Points on a hilly landscape, in no order, each with its height.
A climber steps from a point to whichever of its 6 nearest points has the largest rise for the distance, and stops where none of them is higher. Distance is the straight distance between rows; heights are no part of it.
Q_856: [ 96 109  62 188  87 105 142 158 136 116  73 175 144 114 102 166 141 165
  95 204 129 184 164 115 118 163 111 113 124 131 175 114 145 157 147 131
 168 121 186 174 116 118 123 166 114 114 108 100 117 134  99 116 170]  (h 446)
Q_201: [136 127 175  69 169 128  87 102 147 145 184  86 114 141 165  87 101 108
 166  78 128  94 113 156 123 120 121 151 126 117  71 144 114 101 122 138
 131 136 100 109 137 143  94 108 146 127 124 159 140 138 167 142 110]  (h 687)
Q_195: [120 118 110 139 110 131 144  94 139 122 108 128 136 131 119 142 143 126
 143 120 110  99 127 139 122 112 119 149 108 137 145 134 148 130 103 111
 107 127 128 139 128 141 142 137 123 140 112 137 130 118 137 118 128]  (h 608)
Q_762: [118 150 168 156 135 132  90 211  88 128 162 118 128 120 140 110 102 136
  88 154 151 162 140 121 133 165 174  75 163 110 128 148 114 158 174 140
 144 123 148 106 122 105 131  91 131  86 168  54 161 169  99 152 103]  (h 370)
Q_75: [125 142 101 155 116  94 128 170 116 139 117 145 158 118 115 135 130 130
 104 168 134 148 144 122 130 161 123  96 130 114 156 118 129 150 141 120
 139 125 181 147 114 108 115 145 122 108 110 124 142 127 107 123 148]  (h 573)
Q_119: [146 155 143 121 142  99 118 156 125 152 155 101 143 116 142 115 131 122
 127 123 128 124 121 143 149 144 115 124 126 111 111 145 110 121 146 122
 120 101 141 119 118 120 121 129 125 101 104 148 135 128 136 120 107]  (h 425)
Q_892: [104 129  91 138 105 144 173 140 123 124  93 160 119 135 111 151 137 133
 122 151 122 131 142 116 130 116 126 111 122 149 153 112 148 148 123 124
 124 144 140 142 106 136 145 128 108 136 149 111 131 141 121 120 129]  (h 639)
Q_992: [134 164 172 120 159 120  89 190 101 129 180  98 130 119 149  72 103 130
 101 125 141 147 123 139 147 147 154  81 157 104  98 147 100 128 161 127
 144 113 120  81 123 111 118  89 140  94 143  92 146 164 117 146  90]  (h 150)
Q_125: [146 144 179  92 175 115  92 120 126 149 173  80 131 130 151  94 121 107
 149  91 134 120 106 158 138 141 119 149 136 109  71 148 119 112 134 133
 129 117 114 108 134 133  96 106 130 117 121 148 142 134 146 133 103]  (h 753)
Q_462: [136  97 135  68 121 133 131  48 179 107 126 117 127 152 143 128 118 111
 190  87 107  71 110 112 110  86 108 180 103 135 109 110 139  99  91 119
 106 156  93 122 156 136 155 147 145 160 108 180 122  84 158 130 134]  (h 587)
Q_277: [158 157 197  89 198 116  77 165 128 147 202  71 142 109 144  65  95 117
 121  95 117 124 111 154 167 146 131 127 162  89  66 138 103 115 154 135
 125  96 101  83 131 104  78  85 147 111  99 122 144 164 137 134  87]  (h 230)
Q_572: [124 119 148 107 129 176 152 119  92 122 138 120 108 146 127 131 143 124
 115 104 165 118 123 117 137 103 162 117 139 151 119 152 119 125 112 133
 114 151 101 124 119 139 154 104 133 137 193 110 133 146 148 123 105]  (h 721)
Q_322: [166 143 185  83 184 115  89 134 136 153 182  81 142 119 158  82 109 110
 148  94 127 114 108 160 140 144 116 163 141 101  71 134 111 109 143 141
 123 105 116 107 131 122  81 107 133 111  93 160 145 138 148 134 104]  (h 389)
Q_7: [158 138 199  66 197 117  80 135 128 159 188  67 128 124 158  68 103 109
 155  82 126 107 104 160 142 137 123 163 138  94  65 121 106  95 141 147
 124 118 101 106 141 122  75  90 147 125 102 153 146 149 158 145 101]  (h 420)
Q_907: [151 110 133  93 137 111 108  62 177 118 140 118 152 139 134 135 116 106
 168  88 121  82 110 152 100 111  88 187 102 117 112 132 116 106 104 129
 109 136 113 118 148 135 119 143 139 139  65 180 121  83 154 150 140]  (h 601)
Q_696: [122  99 138  80 119 138 122  62 167 110 130 106 121 155 145 122 115 113
 179  89 110  69 111 121 115  90 120 179 109 135 115 134 141 107 108 120
 106 161 100 126 149 144 152 135 140 150 107 162 124 101 156 135 123]  (h 619)
Q_187: [153 115  91 156 110  95 135  88 159 137  80 141 147 111  98 140 138 129
 142 126  92 122 129 151 102 127  87 170  94 130 158 108 152 108  85 123
 101 107 147 146 133 134 119 176 104 156  57 178  96  80 111 115 179]  (h 426)
Q_271: [120 129 106 134 108 130 155 124 122 135 110 138 130 140 117 142 142 130
 132 129 116 115 132 135 131 110 126 123 121 141 146 129 144 138 113 116
 118 134 140 141 118 136 146 135 110 131 141 127 137 130 135 126 122]  (h 645)
Q_112: [128 142 155 118 142 188 147 139  95 124 138 117  97 140 131 128 142 122
 113 105 170 131 125 112 146 112 170  99 157 142 118 146 106 133 134 137
 142 148  94 107 117 126 159  86 145 137 206  98 134 160 142 130  99]  (h 767)
Q_816: [134 123  63 171 119  71 128 137 150 127  73 180 159  83  95 137 122 158
 112 179  94 154 133 136 107 155  80 140 100 121 169 119 141 116 116 125
 135  87 173 158 124 121 117 180 103 127  44 160  91  84  78 107 201]  (h 679)
Q_54: [133 158 171 135 155 111  81 212  91 145 188  89 127 118 132  91  96 130
  81 144 149 176 134 137 132 177 189  64 171 114 108 156  99 148 167 141
 145 127 145  92 121 105 109  86 142  79 167  53 163 195  91 165  91]  (h 308)
Q_286: [124 149 176 160 130 150  97 199  83 138 166 113 119 125 135 125 112 140
  79 159 164 173 129 116 140 176 181  56 170 126 128 148 120 174 183 140
 164 128 138 106 117 108 132  82 143 104 197  51 160 190  93 155 108]  (h 501)
Q_512: [127  84 106 126  90 126 142  53 159 108  81 136 138 141 125 138 142 122
 169 118 102  93 138 120 111 113 112 171 105 129 135  94 150 116  83 121
  98 143 115 152 147 139 148 167 113 160  95 174 101  87 143 120 140]  (h 405)
Q_639: [107 128 105 149 102 116 156 153 118 127 112 156 131 132 111 145 137 138
 118 154 136 143 141 114 137 124 135  88 131 139 147 116 138 147 132 129
 131 132 167 143 104 122 133 132 122 121 144 112 137 134 123 126 131]  (h 611)
Q_867: [119  82  85 150  84 126 167  57 148 105  45 157 117 130 136 152 153 137
 161 151 100 119 149 112 112 115 120 172  99 133 156  69 166 111  87 119
  99 132 102 167 156 151 155 180  89 152 114 163  81  90 133 119 147]  (h 199)
Q_978: [136 135 142 111 139 118 110 108 149 143 153 102 140 138 143 119 133 113
 152 104 124 100 123 154 120 128 107 159 116 125 107 164 126 126 122 125
 118 124 122 129 131 141 112 125 127 116 102 154 135 115 152 132 126]  (h 606)
Q_517: [160 115 136  89 158 111  93  82 177 149 160 110 151 128 151 113 110 110
 165  94 120  92 103 154 103 121  88 192 101 113 112 144 109 110 118 134
 123 124 109 111 145 139  85 133 140 125  59 177 127  95 143 145 131]  (h 595)
Q_651: [ 80 122  98 142  99 151 183 152 126 112  86 189 103 142 106 176 143 163
 103 174 138 165 155  95 123 120 150  98 159 157 151  92 163 164 147 128
 134 166 130 155 116 139 162 137 110 144 204  95 115 137 110 113 144]  (h 605)
Q_73: [163 120  95 150 116  78 118  94 155 160  95 143 165 103 102 126 129 129
 138 144  80 132 120 152 110 153  70 190 102 120 149 124 153 102  93 136
  81  82 143 139 134 129  95 169 118 146  21 200  91  68  98 126 204]  (h 572)
Q_418: [136 136 130 135 139 115 119 109 151 143 138 112 148 132 139 131 138 112
 145 114 115 107 114 151 121 128 107 158 109 123 124 157 132 125 125 122
 113 109 128 129 119 135 107 133 131 120  81 158 129 111 135 129 120]  (h 612)
Q_414: [127 107 129  98 123 131 116  83 160 127 136 107 129 149 141 123 123 115
 158  99 113  84 125 141 116 112 116 157 120 133 107 149 134 129 105 120
 120 143 109 125 141 149 127 133 132 134 114 155 131 112 150 134 120]  (h 649)
Q_126: [132 130  83 163 118  89 132 133 146 136 111 154 160 103 102 140 127 126
 120 137 100 138 122 135 123 130  92 130 100 118 161 128 130 134 115 112
 121  90 158 142 115 118 110 153 123 131  67 158 112 110 106 119 162]  (h 588)
Q_402: [133 121 106 134 120 120 123  91 156 131 121 125 144 125 126 147 135 114
 150 108 109 103 128 150 119 117 114 158 110 121 147 128 138 133 101 111
 111 118 136 134 127 140 124 135 123 131  86 151 128 106 142 121 136]  (h 651)
Q_886: [137 133 162  98 152 132 105 107 127 148 168  88 121 142 154 101 133 120
 154  97 137 108 110 151 132 124 123 152 134 128  83 150 116 109 131 129
 129 127 118 122 133 141 120 114 129 119 132 142 142 136 154 127 105]  (h 577)
Q_962: [128 153 169 122 132 183 125 164  92 116 157 118  87 132 134 132 124 128
  96 105 181 154 123 105 155 123 181  69 168 133 119 142  96 155 162 142
 156 145  97  83 118 120 140  88 155 126 225  70 149 192 129 139  92]  (h 620)
Q_743: [139 132 209  63 199 145  69 113 112 141 208  68 100 142 169  59 106  89
 157  53 141  89 104 138 145 115 158 129 135  96  68 125 109  90 124 145
 140 130  93  95 161 126  96  73 164 143 132 139 155 155 164 150  90]  (h 259)
Q_536: [124 146 134 143 118 102 127 187 107 137 132 128 144 118 129 122 125 123
 102 156 146 143 129 122 142 156 129  90 143 109 132 130 115 144 145 126
 138 120 173 131 112 112 136 119 122  97 130 108 149 128 116 130 123]  (h 481)
Q_668: [132 144 115 141 125 106 123 153 132 149 135 122 147 122 124 129 136 116
 118 137 123 123 128 129 136 142 112 120 118 121 134 139 122 143 129 116
 117 112 152 128 114 124 115 132 124 119 100 146 141 133 124 120 120]  (h 571)
Q_954: [148  94 116  97 100 112 133  41 176 120  87 122 137 144 118 136 129 112
 181 101  96  82 123 114 105 104  95 194  92 122 128  95 152 108  80 122
  96 145 118 144 156 134 135 170 132 164  75 193 107  77 143 122 145]  (h 442)
Q_938: [130 147 175 104 151 133 109 133 105 135 169  91 117 135 140  94 133 128
 143 101 140 127 113 141 146 126 139 122 143 122  96 159 113 107 132 130
 130 129 121 111 134 124 125 100 132 118 151 112 135 139 149 123 101]  (h 419)
Q_37: [126 144 104 151 123  95 131 169 127 143 126 137 156 118 124 137 136 124
 109 149 128 131 137 124 132 140 115 101 118 117 154 132 129 148 142 126
 131 118 167 140 105 116 114 140 113 104 109 137 143 122 113 124 131]  (h 699)
Q_630: [126 152 174 139 127 165 112 177  86 114 165 126 102 130 132 122 115 133
  82 125 177 162 128  96 140 150 181  64 166 127 130 147 111 164 174 132
 155 145 116  89 112 116 141  90 155 119 218  52 152 186 108 157  99]  (h 585)
Q_347: [108 100  57 178 100 112 183 109 143  90  52 182 128 122  95 180 136 163
 121 183 106 161 154 117 117 131  95 139 105 150 175  93 151 130 120 114
 136 128 152 169 135 121 155 176 101 134 104 117  85 107  96 103 169]  (h 422)
Q_152: [142 152 174 118 165 122 103 152 116 143 176  89 127 118 152  92 126 126
 131 104 133 136 116 144 149 134 136 129 142 109  89 145 108 109 144 132
 126 106 125 107 123 115 115  97 135 111 126 125 143 144 144 128  90]  (h 243)
Q_820: [141 143 201  90 192 149  76 143 110 138 204  73 113 125 155  68 109 110
 147  75 126 117 110 148 155 122 154 128 153  98  69 139 111 100 136 134
 136 114 103  88 149 124  96  73 153 133 137 122 156 165 152 141  91]  (h 293)
Q_908: [133 155 172 114 133 166 126 156  82 119 166 114  94 136 140 110 128 132
 107 110 164 141 118 120 154 118 167  92 151 133 112 152  98 129 151 135
 147 134  94  88 126 117 136  88 147 134 199  80 149 160 134 137  86]  (h 607)
Q_967: [ 92 125  68 177  92 126 151 156 127 117  84 185 135 120 106 167 138 157
 104 200 126 169 157 107 119 157 124 101 128 143 162 108 155 163 141 136
 158 134 176 170 114 121 137 155 115 119 136  92 124 141 100 117 157]  (h 530)
Q_634: [105 105  46 187  94  94 147 138 142 108  60 183 142 108  96 162 136 168
 106 199 118 172 150 108 113 158  97 120 113 136 187 116 149 145 137 123
 162 123 182 173 121 117 127 172 105 119  87 110  91 112  84 109 179]  (h 305)
Q_883: [139 159 164 132 146 120 112 177 109 136 166 105 126 115 134  94 120 127
 117 128 143 141 118 134 147 131 141 105 141 112 111 146 111 121 142 125
 135 117 132 100 119 107 135 103 125 107 144  99 139 138 132 131 101]  (h 706)
Q_221: [158 134 131 117 150 109 108 113 153 152 151 100 154 126 138 128 128 117
 141 107 113 114 109 158 121 142  91 174 110 123 112 157 116 126 127 125
 106  93 124 120 134 132  86 136 135 106  68 174 136 113 133 138 128]  (h 589)
Q_568: [ 95  95  44 206  78  96 138 153 140 103  50 180 140 106  87 167 140 175
  99 212 118 193 158 115 108 173  98 136 116 142 196 128 149 151 133 117
 171 122 189 182 130 115 136 178  99 109  89 109  93 108  78 102 195]  (h 258)
Q_184: [123 147 151 128 120 147 148 166  92 119 136 132 111 130 129 128 126 131
 101 139 161 142 133 106 151 130 155  87 149 136 131 139 117 132 136 131
 139 145 130 105 110 120 157 100 128 136 190  90 145 144 137 131 116]  (h 643)
Q_103: [132 142 188  99 163 179  97 130  83 128 181  89  94 136 148  84 136 119
 136  72 148 122 114 136 156 107 173 115 155 114  82 145  99 110 147 140
 153 129  85  93 146 122 116  75 161 136 180  96 147 167 157 137  80]  (h 402)
Q_53: [133 117 164  89 137 167 133 104  98 131 156  96  99 153 149 110 140 122
 134  94 167 113 117 122 131  98 163 127 138 141  99 150 116 104 122 139
 138 159  86 123 135 148 143 105 136 146 187 118 134 144 160 129  99]  (h 838)
Q_570: [153 157 149 133 142  99 106 177 116 148 160 106 153 109 144 102 113 121
 101 130 134 140 124 139 143 163 126 106 140  92 107 136 103 131 148 130
 132 108 147 115 117 107 116 122 123  91 110 116 144 132 119 135 101]  (h 13)
Q_575: [134 131 170 104 151 171 104 124  97 132 165  88 106 138 148 100 137 122
 129  90 151 119 113 130 146 109 157 120 146 129  85 156 109 108 126 135
 143 137  95 108 141 132 131  85 143 135 176 109 139 148 154 128  89]  (h 582)
Q_819: [120  96 143  71 132 153 122  80 151 115 157 110 115 163 158 124 122 114
 162  80 120  78 119 121 123  95 127 155 114 139 101 144 136 102 111 128
 121 155  86 123 149 150 141 131 139 147 140 153 126 121 153 131 112]  (h 650)
Q_772: [131  98 158  56 147 150 110  61 162 121 163 112 109 164 166 113 100 108
 185  70 116  67 105 123 117  79 118 163  97 137  95 139 131  89 110 125
 123 152  85 111 150 157 134 132 149 151 133 163 125 115 153 147 122]  (h 618)
Q_114: [ 92 130 113 162  99 124 147 180  99 129 109 162 130 120 111 149 133 145
  99 182 148 161 156 109 129 159 144  94 150 136 147 105 144 163 139 145
 152 144 182 155 106 115 139 119 126 118 164  84 144 140 116 119 147]  (h 599)
Q_621: [110 102  86 152  93 135 184  80 139 104  55 165 135 126 119 166 151 141
 143 149  94 124 148 125 111 117 133 151 103 140 167  89 157 117  99 116
 107 131 114 162 138 144 162 162 101 146 119 127  90 104 127 105 142]  (h 350)
Q_963: [113 102 122 107 111 158 141  87 129 117 112 124 126 147 129 141 141 128
 144 114 127  96 130 124 123 101 149 140 122 150 130 139 145 127 106 124
 106 147  99 142 124 149 155 132 125 135 155 140 129 125 141 130 116]  (h 644)
Q_716: [ 90 129 134 134 116 164 179 147 106 115 104 163  92 129 104 169 128 143
  92 156 159 149 146  85 124 115 168  97 159 163 148  97 145 161 140 132
 128 164 122 138 106 136 166 122 117 150 225 100 134 151 123 120 143]  (h 641)
Q_140: [ 94 131 125 137 105 148 167 165 103 123 112 163 104 126 116 156 121 137
  86 167 149 151 148 101 128 131 158  87 168 151 143 112 142 156 144 143
 136 159 140 140 100 128 163 112 127 144 204 101 134 146 129 121 143]  (h 638)
Q_602: [129 129 187  80 169 164  91 114 104 132 196  77  99 154 166  76 122 108
 152  63 149 102 112 133 145 108 158 126 139 113  65 133 109  97 126 138
 151 137  92 102 152 136 112  77 157 137 162 122 139 155 166 140  97]  (h 367)
Q_224: [ 96 105  65 169  85 131 193 113 147  93  58 198 118 130 108 186 139 160
 121 189 108 166 158 111 122 121 115 122 118 151 178  89 148 144 137 121
 128 142 136 166 137 126 159 160 105 140 145  96  91 117 106 108 163]  (h 543)
Q_903: [156 143 110 142 143 103 117 145 146 153 135 117 156 120 124 130 134 115
 119 128 117 124 122 137 124 141  95 143 108 120 131 151 117 135 131 119
 110  93 146 121 124 128  98 144 128 114  75 160 130 115 122 120 136]  (h 626)
Q_516: [ 88 138 149 139 125 183 166 166  96  99 118 139  92 133 115 164 126 122
  83 131 180 149 133  89 139 123 193  83 177 144 143 112 127 170 150 122
 157 164 112 110 113 129 170  99 140 160 247  80 132 171 115 123 121]  (h 600)
Q_796: [141 126  89 167 115 105 125 107 147 127  93 145 148 106 103 143 147 128
 125 134  90 119 126 141 112 125  97 155  98 119 158 117 143 121 104 114
 113 101 150 147 125 129 114 162 108 143  61 168 106  95 111 106 162]  (h 536)
Q_837: [145 139  99 146 128 105 115 121 151 138 117 128 149 119 109 138 140 122
 130 125 105 119 118 145 119 132  97 156 110 123 143 135 135 137 112 106
 110  93 144 129 126 126 110 147 119 125  63 169 130 114 113 126 155]  (h 784)
Q_803: [ 92 118  82 158  94 146 184 131 133 111  80 192 118 131 115 178 135 149
 121 172 115 157 153 103 119 115 136 108 138 158 160  92 155 150 131 125
 127 144 135 154 112 136 151 145 117 134 165  98 110 131 112 118 145]  (h 602)
Q_496: [172 127 114 127 145  95 100 106 157 147 135 113 170 112 120 123 127 114
 132 113 103 117 108 160 113 144  86 183 107 130 136 154 117 114 118 139
  99  87 123 120 139 126  88 139 130 121  29 185 126  83 119 143 159]  (h 633)
Q_247: [130 162 162 135 133 123 109 189  92 127 158 120 130 123 140 104 109 125
  95 139 153 148 132 126 139 148 154  85 152 122 121 143 106 135 151 126
 145 130 142 103 112  99 143 103 135 101 152  95 149 144 119 147 104]  (h 356)
Q_432: [125 120  91 156 109 124 149  97 143 122  95 142 142 128 114 144 142 124
 144 122  98 111 137 134 117 112 113 147 106 136 152 119 151 127 101 107
 111 124 133 148 125 126 142 150 117 139 100 140 117 113 130 114 133]  (h 552)
Q_979: [130 110 165  74 154 162 108  92 126 132 179  95  97 160 160  97 126 108
 165  78 148  86 118 127 130 101 149 131 121 134  76 148 122  93 114 140
 140 161  84 118 143 151 124 113 140 141 170 132 133 139 162 135 108]  (h 613)
Q_359: [161 114 117 116 130  99 107  68 175 135 122 120 156 125 120 128 130 106
 152 109 102  98 115 151  98 129  83 194 104 116 130 139 122 107  97 134
  93 120 122 125 152 138 101 149 138 143  39 203 116  71 142 134 166]  (h 634)
Q_196: [135 146 118 144 134  87 120 170 125 149 131 130 160 113 121 132 122 117
  96 163 135 136 124 125 138 156 115 107 127 116 145 128 114 141 144 125
 132 104 170 133 113 108 111 139 125  95 104 137 142 127 119 121 127]  (h 511)
Q_523: [117 127  86 162 112 108 147 138 141 125 103 155 140 118 107 147 137 133
 128 145 103 133 141 124 125 118 106 111 102 129 161 117 131 133 109 112
 128 120 162 145 110 118 130 147 114 128 100 131 125 118 110 110 147]  (h 494)
Q_368: [170  90  99 103  92  92 124  46 189 129  79 133 128 142 103 126 129 114
 177 108 100  89 125 120 100 120  78 207  79 125 142 103 163  98  75 134
  88 132 120 134 156 150 111 198 125 160  46 211  96  66 126 129 168]  (h 461)
Q_178: [ 96 140 105 168  99 110 127 176 105 142 107 149 149 116 113 143 132 136
  99 193 140 166 150 114 124 169 129  91 143 122 151 111 145 160 147 140
 155 125 190 160 104 108 124 125 121 116 137  96 152 138 112 127 145]  (h 558)
Q_604: [103 110  72 154  99 127 173 124 146 105  77 176 133 118 106 159 137 149
 136 161 102 141 147 122 116 113 115 117 108 140 163  97 144 135 116 113
 128 130 146 157 122 128 144 146 107 128 120 115 105 120 118 115 152]  (h 512)
Q_244: [101  96  68 169  94 132 199  84 131  98  47 192 113 136 118 190 149 155
 134 176 101 143 147 114 116 109 125 136 110 153 180  70 154 126 106 118
 116 136 118 170 148 144 167 165 100 138 131 120  77  99 118 109 154]  (h 473)
Q_949: [110 126 123 119 116 151 158 115 107 136 116 131 113 141 121 140 140 130
 126 127 137 113 133 125 132 116 142 114 131 154 142 131 136 132 116 123
 110 145 123 134 113 141 150 119 117 133 167 116 136 135 137 131 119]  (h 665)
Q_835: [115 134 145 116 122 167 168 125  92 125 121 127 106 137 117 143 127 128
 113 119 159 133 135 117 137 106 164 102 152 157 129 130 126 133 120 136
 119 157 113 123 111 135 161 103 128 145 211 103 138 138 137 122 117]  (h 692)
Q_717: [142 160 185 111 172 117  79 186 101 127 194  86 121 113 138  63 111 129
  93 113 128 140 124 145 154 145 157  91 159  88  91 150  94 126 156 139
 138 108 112  87 118 113 107  95 142  99 134  88 149 189 122 143  77]  (h 781)
Q_879: [112 118  63 174  94 114 147 143 145 112  85 177 142 107 102 156 133 150
 115 171 112 152 141 115 120 131 104 112 106 133 180 111 140 136 129 115
 145 122 170 157 117 129 120 169 113 122  89 123 109 124 100 117 165]  (h 427)
Q_278: [142 106 164  53 157 164 112  71 147 129 181  97  92 180 172  94  99 101
 172  51 126  72 106 123 126  71 135 141 107 139  76 124 117  80 115 134
 133 155  79 110 159 152 119 116 147 151 163 154 132 135 157 143 103]  (h 521)
Q_394: [129 154 153 126 130 123 135 151 110 142 144 115 124 132 134 117 136 126
 124 131 141 126 128 128 146 125 130 108 140 130 124 150 118 132 132 126
 121 126 141 118 120 124 140 117 127 113 150 115 137 128 141 124 104]  (h 567)
Q_728: [128 115 145  98 133 145 126 102 120 133 155  91 113 147 143 112 134 123
 146 100 141 105 117 136 130 108 132 137 127 142 103 158 136 115 122 124
 124 146 105 132 130 152 131 117 131 131 150 126 134 136 149 128 112]  (h 704)
Q_629: [130 142 173 102 145 201 140 143  87 115 155 107  88 134 135 134 142 120
 112  84 178 134 114 111 145 106 181  91 159 131 106 137  93 140 147 133
 148 148  76  98 125 132 152  84 155 146 228  79 138 178 150 131  84]  (h 713)
Q_401: [149 125 112 129 138 107 107  88 169 138 127 116 156 124 118 130 135 109
 140 110 113 105 116 150 104 130  89 177 101 124 132 148 128 124 110 122
 103 114 132 127 149 134 108 149 133 134  56 180 128  86 128 131 149]  (h 667)
Q_959: [149  84  91  90  90 114 151  25 186 116  60 135 114 156 125 138 135 116
 200 104  92  88 126  96 116  98  88 200  73 136 139  78 165 110  82 116
  89 144  93 151 161 153 137 188 121 177  97 203  94  62 147 121 147]  (h 301)
Q_921: [104 126 123 123 109 161 181 138 106 128 105 152 105 138 103 160 143 138
 110 144 150 139 142 105 130 111 163  98 143 165 141 111 140 144 125 131
 121 158 116 136 109 143 165 119 122 146 206 114 137 142 123 117 122]  (h 664)
Q_164: [135 132 170  93 148 205 128 117  84 111 167 103  91 148 141 117 143 116
 130  76 172 118 116 119 137 105 188 109 155 134  89 140  95 126 131 140
 146 158  72 100 142 135 140  83 152 148 209  88 128 167 162 130  89]  (h 584)
Q_540: [135 160 178 116 145 159  96 165  87 126 167 114 104 130 138  87 126 131
 113 105 150 148 119 119 151 121 169  80 161 124 104 144  98 129 154 132
 150 128 109  84 121 113 128  90 156 116 192  77 149 176 131 141  76]  (h 477)
Q_595: [116 109  58 187 105  93 149 125 146 108  55 178 140  98 101 161 128 164
 114 187 108 158 148 119 114 143  85 125 101 135 175 106 146 123 120 116
 150 113 165 160 129 119 145 174 100 130  84 132  88 103  92 108 188]  (h 241)
Q_974: [151 156 169 121 154 108  95 186 110 133 178 100 141 108 146  84 109 121
 109 126 136 137 121 145 154 147 140 108 148 101  98 148 105 127 158 124
 136  97 124  99 122 104 124 107 141  99 121 108 145 148 123 138  79]  (h 24)
Q_90: [159 124 103 147 123  92 115  94 161 143 111 129 155 100 108 128 130 114
 137 118  90 119 124 154 112 138  77 179 107 120 142 136 134 119  97 120
  94  99 138 133 142 127  97 153 122 142  31 193 118  80 110 130 179]  (h 617)
Q_887: [100 121 102 130 105 157 178 113 120 120  94 166 113 138 118 150 141 142
 130 143 117 119 135 125 120  90 149 116 133 157 155  99 147 148 118 118
 108 141 116 152 119 151 157 129 116 138 162 115 125 136 135 127 126]  (h 636)
Q_877: [142 114  77 176 115  85 139 108 159 132  74 161 150  94  96 151 131 140
 129 147  94 142 132 137 111 135  82 147  90 127 164 106 147 111 100 119
 115  91 162 153 128 132 119 181 104 150  54 167  94  82  96 111 184]  (h 345)
Q_218: [106 149 143 155 116 123 120 194  92 129 136 133 141 119 127 128 123 138
  91 161 148 149 140 113 144 159 152  84 160 124 146 138 121 154 160 146
 150 137 164 122 114 103 145  99 130 108 157  71 151 141 113 135 127]  (h 791)
Q_694: [158 128 168  70 175 115  86  95 157 156 186  98 140 130 166  93 100 109
 162  86 128  96 108 164 120 137 105 176 116 110  82 138 103 109 136 142
 120 125 103 120 139 141  80 115 139 118  83 179 140 124 154 150 112]  (h 517)
Q_692: [109 133  79 167 110 107 143 156 128 134 104 163 141 118 112 143 130 132
 114 158 120 147 140 118 128 138 112 100 113 127 157 113 139 141 135 128
 145 125 174 150 108 113 120 145 118 113 106 121 137 122 108 125 147]  (h 570)
Q_521: [104 118  59 191 105  90 126 166 140 125  70 163 150  94 100 148 129 162
  98 193 120 174 146 120 105 163 103 121 114 124 174 121 145 147 147 125
 159 109 193 175 119 114 108 173 113 110  70 124 113 119  82 116 192]  (h 302)
Q_737: [126  93 122 107  96 129 134  57 155 104  99 119 134 151 135 136 135 113
 168 106 102  83 129 120 107 106 122 169 112 132 125 113 145 117  94 116
 104 154  99 135 151 137 154 144 126 158 111 168 117  95 151 128 133]  (h 562)
Q_522: [165 150 163 102 172 104 103 151 140 163 175  85 152 112 156 100 115 116
 134 110 121 124 110 164 139 155 108 160 137 100  77 145 107 117 150 133
 117  98 117 113 120 121  80 123 135 102  87 156 144 122 140 130 101]  (h 292)
Q_70: [137 159 174 134 146 131  95 198  92 128 168 110 120 120 147  97 110 128
  87 133 158 156 127 128 131 154 173  71 161 115 119 146 107 141 172 141
 159 127 121  94 119 108 128  91 141  98 173  64 159 171 112 154  93]  (h 326)
Q_994: [ 90 115  73 152 100 157 183 112 122 116  77 187 117 130 115 171 138 151
 131 159 100 134 146 115 123 104 139 125 125 152 165  93 154 147 124 119
 121 140 122 153 116 140 159 143 109 136 147 108 107 126 116 115 139]  (h 586)
Q_675: [129 109 180  75 155 180 104 105 110 133 185  89  87 170 163  89 123 103
 158  54 155  99 119 118 142  83 168 117 144 122  66 134 102  96 124 149
 154 158  74 111 152 142 124  83 157 159 192 125 128 151 173 131  93]  (h 421)
Q_710: [137 150 172 116 152 151  98 156  89 127 171  97 112 134 147  95 127 124
 124 100 151 130 115 134 153 120 156 100 150 124  98 151 104 107 143 127
 143 120 110  95 128 119 133  92 146 118 168  97 140 152 144 135  84]  (h 418)
Q_282: [119 143 159 119 139 191 148 160  90 102 154 121  85 134 127 149 128 122
  97 108 185 151 125  94 143 123 187  76 168 143 120 132 100 154 157 125
 147 155  93  88 113 121 160  92 152 142 233  73 137 172 136 128  96]  (h 671)
Q_102: [133 102  71 173 104 105 146 105 147 116  68 169 138 104  99 159 133 153
 130 157  90 141 143 133 115 125  89 137  95 135 171  99 148 109  98 119
 126 107 155 160 133 127 133 178 103 146  81 150  87 101 103 102 171]  (h 250)
Q_505: [122 133  72 164 118  88 123 164 133 129 103 153 153 108 107 147 130 136
 101 165 122 145 136 116 124 143 101 111 117 121 173 123 129 148 127 125
 144 105 181 153 111 116  99 153 108 111  75 140 131 121 101 117 162]  (h 503)
Q_355: [136 147 140 127 138 112 129 125 127 150 139 104 138 131 135 126 138 123
 138 117 132 115 120 149 137 128 113 139 113 129 114 145 128 126 134 119
 109 115 136 127 114 133 124 125 120 111 115 144 134 127 143 130 109]  (h 695)
Q_613: [110 152 147 166 116 129 109 210  93 125 135 134 139 112 117 139 118 144
  89 185 148 170 136 118 129 176 158  82 167 118 142 139 134 177 174 148
 152 125 167 126 117 103 137  95 134  99 166  55 165 159 105 137 133]  (h 564)
Q_497: [ 82 101  65 179  87 124 198 105 143  85  37 204 112 139 103 217 151 161
 122 209 117 165 160  98 121 128 127 128 131 158 190  78 158 150 136 118
 120 150 122 169 156 133 180 166 115 135 153 109  72 103 103  98 172]  (h 529)
Q_253: [135 158 164 128 145 140 107 175  93 123 165 111 116 124 143 102 122 127
 110 125 151 143 119 130 156 127 154  89 154 125 107 146 105 118 153 129
 148 126 119  91 119 116 143 102 140 112 164  95 149 151 129 138  94]  (h 399)
Q_327: [162 133 159  83 168 115  84 105 160 152 178  89 147 122 151  97 111 108
 154  97 118 113 102 162 114 141  95 186 122 103  92 147 104 119 132 144
 114 115 111 117 132 131  67 128 142 106  73 174 141 117 149 150 116]  (h 535)
Q_940: [176 101  98 108 108  76 101  62 170 148 103 133 148 119 110 114 130 120
 150 129  95 108 117 152 104 153  58 208  88 119 139 128 147  96  87 152
  69  99 127 125 155 135  84 173 131 148   4 214 108  52 113 146 194]  (h 594)
Q_779: [ 83 116  79 162  96 143 196 122 141  94  56 204 118 141 113 199 144 161
 119 195 120 171 159  98 111 107 136 117 140 163 172  82 165 162 142 115
 132 156 126 170 136 147 167 156 108 134 176 102  89 129 100 114 154]  (h 563)

Call two points neighbours if one is among the 6 nearest of the other. Go from one point of each pair to the other, from neighbour to neighbour, staying as high as possible. Name the lowest point that can't be avoided.
Q_837, Q_112 | Q_414
Q_125, Q_37 | Q_639
Q_218, Q_53 | Q_184
Q_218, Q_816 | Q_126
Q_125, Q_53 | Q_979
Q_816, Q_883 | Q_394
Q_218, Q_355 | Q_903
